The views of a scene show one set of named points, each view turned or mirrored, shifted and resized as a whole, with a little noise and some points left out.

Scene 1
View 1
(208): -4  6  -2  30  13  -7  59  14  -15  8  5  -26  -13  -14  -8  9  0  7  16  -12  13  10
(16): -1  0  12  -3  17  -5  62  28  5  33  0  -47  24  -9  17  -13  29  9  -1  -4  -26  -6
(176): -1  -6  17  -1  22  -17  57  17  4  32  14  -32  5  1  3  -9  15  18  17  -15  -31  -12
(3): -5  -6  10  2  25  -31  13  -11  -15  17  19  26  -50  3  -24  29  -13  14  35  -22  -21  -24
(37): -4  4  1  -2  16  -13  12  1  -20  14  -3  12  -28  -11  -8  32  2  -1  11  -5  -10  -15
(150): -3  -7  17  -21  24  -25  10  -1  -4  30  10  14  -24  3  -6  18  8  11  19  -12  -43  -33
(89): -1  -6  17  -13  21  -17  44  16  4  35  8  -23  5  -1  7  -5  20  12  11  -11  -40  -20
(171): 1  -4  15  0  18  -7  73  30  9  36  7  -56  28  -6  16  -22  28  14  5  -9  -29  -4
(178): -4  -2  8  -9  21  -22  8  -3  -15  21  6  19  -34  -3  -12  29  0  4  20  -11  -24  -25
(30): -4  1  5  -2  19  -18  15  -1  -16  17  4  11  -32  -6  -11  27  0  4  17  -10  -14  -17
(32): -2  14  -7  10  7  10  53  30  -14  15  -21  -42  19  -26  17  6  23  -8  -12  8  10  11
(245): -3  -1  7  14  19  -14  53  12  -7  19  11  -23  -10  -6  -6  3  5  13  19  -15  -10  -2
(244): -3  -5  12  -9  23  -23  18  -1  -9  25  11  11  -28  0  -10  20  3  9  21  -14  -30  -25
(28): -3  10  -2  -4  11  2  28  19  -16  17  -17  -16  3  -21  11  18  20  -9  -8  7  -5  -4
(55): -3  12  -6  -7  11  -2  7  9  -25  12  -20  7  -16  -22  4  36  12  -13  -6  7  0  -9
(251): -2  12  -5  12  8  5  51  25  -15  14  -16  -36  11  -23  11  8  19  -6  -6  3  8  9
View 2
(178): -24  -31  11  -2  5  -3  -5  0  -19  2  -9  29  0  32  0  -17  16  -1  -13  -4  15  -4
(208): -1  15  -3  -18  -14  3  -4  -5  -9  26  1  14  4  3  6  -21  21  -28  -7  -9  1  -12
(244): -27  -29  8  -8  10  2  -6  1  -17  6  -2  29  6  27  0  -17  19  -4  -11  -2  10  1
(32): 24  24  -17  -19  -16  -8  -8  20  -8  16  4  12  9  -12  18  7  13  -14  -9  10  -4  -1
(89): -21  -13  -10  -21  16  10  -8  12  -10  12  16  25  21  7  8  -3  22  -7  -9  10  -7  18
(176): -21  -5  -10  -25  13  15  -8  5  -8  19  18  22  22  3  7  -10  25  -15  -7  6  -10  15
(30): -17  -21  8  -4  0  -4  -4  0  -17  6  -9  26  0  26  1  -16  17  -6  -12  -5  14  -6
(3): -35  -34  18  -2  5  3  -3  -13  -20  9  -9  30  -1  38  -6  -32  20  -9  -12  -15  17  -9
(16): -3  7  -20  -27  8  9  -9  18  -5  18  21  18  24  -10  15  4  22  -13  -7  15  -15  19
(55): 13  -7  2  0  -13  -20  -5  17  -17  -2  -16  22  -6  15  10  3  7  2  -14  5  16  -11
(245): -13  1  -3  -19  -1  8  -5  -2  -10  21  7  20  11  7  5  -18  22  -21  -8  -4  -2  -1
(171): -8  12  -23  -33  11  16  -9  15  -4  23  27  18  29  -13  15  1  25  -18  -6  14  -20  23
(28): 11  2  -6  -10  -8  -11  -6  19  -13  5  -4  19  4  4  14  5  11  -3  -12  9  5  -1
(37): -9  -18  8  -2  -4  -9  -4  4  -18  3  -11  25  -3  25  3  -12  14  -3  -12  -3  15  -10
View 3
(245): 16  13  -24  -12  3  -10  -7  -2  -8  -10  -12  -12  13  0  -9  -19  0  -13  4  13  7  -1
(178): -5  14  -2  -8  -10  -2  6  -8  -17  -6  -7  -4  7  4  -10  1  -7  -13  19  7  -3  11
(89): 11  1  -19  -14  12  -11  5  3  -9  -15  -14  -26  -2  -4  1  -9  3  -8  9  6  8  -2
(150): -3  8  -1  -11  -3  -2  10  -4  -17  -14  -11  -13  0  1  -3  7  -2  -14  23  3  0  8
(251): 15  3  -35  -11  6  -19  -2  3  -1  11  -2  -18  6  -6  -15  -35  -7  5  -8  13  6  -4
(32): 14  0  -37  -12  7  -21  1  4  0  17  -1  -20  2  -8  -15  -37  -8  10  -10  12  6  -3
(16): 20  -4  -34  -17  20  -19  2  8  -1  -7  -12  -32  -3  -9  -1  -25  3  1  -3  7  13  -9
(28): 3  1  -22  -10  1  -14  7  1  -6  14  0  -16  -1  -5  -14  -23  -10  6  2  8  1  3
(3): -1  23  1  -6  -14  2  -2  -11  -19  -14  -11  3  16  7  -11  4  -4  -24  22  10  -3  12
(244): 0  13  -5  -10  -5  -3  5  -5  -16  -11  -10  -9  6  2  -7  1  -3  -15  18  6  0  7
(171): 25  -3  -35  -18  23  -19  -1  8  -2  -14  -15  -34  -1  -9  1  -24  7  -4  -3  8  15  -11
(55): -7  7  -13  -7  -10  -9  9  -4  -10  19  3  -7  2  -2  -18  -17  -16  4  7  8  -5  10
(30): -1  15  -7  -8  -9  -3  2  -7  -15  -2  -5  -4  10  2  -13  -6  -8  -12  15  9  -3  9
(208): 18  17  -30  -10  -1  -13  -12  -3  -5  1  -7  -6  19  0  -16  -30  -4  -10  -3  17  5  0
(176): 18  5  -24  -15  13  -12  -2  2  -8  -18  -16  -24  4  -3  0  -13  5  -11  6  8  11  -5
(37): -4  13  -8  -7  -10  -5  4  -6  -13  5  -3  -4  7  2  -15  -9  -10  -8  13  9  -3  10
View 4
(251): 1  8  15  11  21  -9  0  23  4  35  -21  38  -8  -23  10  5  3  -22  -1  -7  -9  -3
(30): -3  8  30  14  4  16  2  5  -2  11  15  -3  -1  -14  29  1  -18  -16  -4  2  6  18
(37): -2  5  32  16  4  18  3  6  -6  14  12  4  -2  -13  31  4  -14  -19  -5  -5  4  19
(28): -1  7  25  15  11  6  5  17  -4  25  -10  29  -7  -14  14  15  3  -24  3  -12  -4  1
(3): -5  9  32  12  1  20  -2  -1  1  4  31  -25  4  -15  38  -7  -32  -9  -7  14  10  25
(244): -7  15  29  11  2  16  3  3  3  4  20  -14  2  -11  23  8  -18  -14  1  11  8  9
(208): 2  6  11  8  22  -12  -7  17  11  36  -5  18  -6  -29  23  -16  -18  -13  -10  8  -5  9
(150): -10  19  32  10  -3  22  6  1  2  -4  22  -19  4  -7  19  18  -15  -15  6  12  10  5
(32): 1  8  14  12  21  -12  1  24  4  38  -26  44  -10  -23  6  8  7  -25  1  -10  -10  -7
(245): -3  14  13  5  16  -8  -5  13  14  23  1  5  -2  -24  15  -4  -17  -12  -2  15  -1  0
(176): -8  25  10  0  14  -10  -2  13  19  15  0  -1  0  -20  -1  11  -10  -12  8  23  0  -16
(178): -6  10  33  13  0  23  4  2  -3  5  21  -12  1  -11  30  6  -19  -16  -2  4  8  17
View 5
(244): 11  3  2  -11  0  -6  10  6  9  -4  -1  -11  5  -9  7  -8  -5  10  10  -11  2  19
(150): 15  3  -3  -8  -5  -13  8  9  7  3  1  -13  8  -8  13  -11  -3  14  14  -13  0  22
(176): 18  5  -10  -14  -7  -10  2  -10  -3  -28  -9  -9  7  -19  -18  -17  -14  -8  4  -7  3  14
(28): 8  4  3  -17  25  -3  1  -9  -8  -25  9  5  3  -5  3  14  -11  -15  -5  -15  -4  13
(89): 20  4  -13  -12  -5  -16  -1  -9  -8  -22  -4  -8  9  -16  -7  -13  -12  -6  6  -11  -1  17
(171): 22  7  -19  -17  -3  -15  -7  -23  -17  -45  -8  -3  8  -22  -28  -15  -21  -24  -3  -8  1  11
(30): 5  2  11  -13  9  3  13  8  14  -5  1  -8  1  -6  8  1  -4  8  7  -9  2  17
(16): 20  6  -16  -16  3  -14  -6  -20  -18  -40  -4  -1  8  -18  -20  -9  -19  -23  -3  -10  -2  12
(3): 3  0  14  -12  -3  6  21  18  28  5  -6  -17  1  -8  8  -9  1  21  14  -5  7  19
(251): 5  5  4  -21  26  3  0  -17  -7  -41  3  5  0  -9  -12  12  -16  -26  -10  -10  -1  8
(55): 2  2  12  -16  31  2  8  1  1  -12  13  4  1  1  17  20  -5  -5  -1  -16  -4  15
(208): -1  3  13  -23  17  15  11  -8  11  -39  -7  -3  -4  -13  -21  3  -13  -16  -7  0  8  7
(32): 6  5  1  -22  29  1  -2  -20  -13  -45  4  9  1  -9  -13  14  -17  -31  -13  -11  -2  7

In a view up to two points have been moved. Name them for each view, in the order of its rows, or write none.
view 1: none
view 2: (55)
view 3: (251), (16)
view 4: none
view 5: (244), (208)
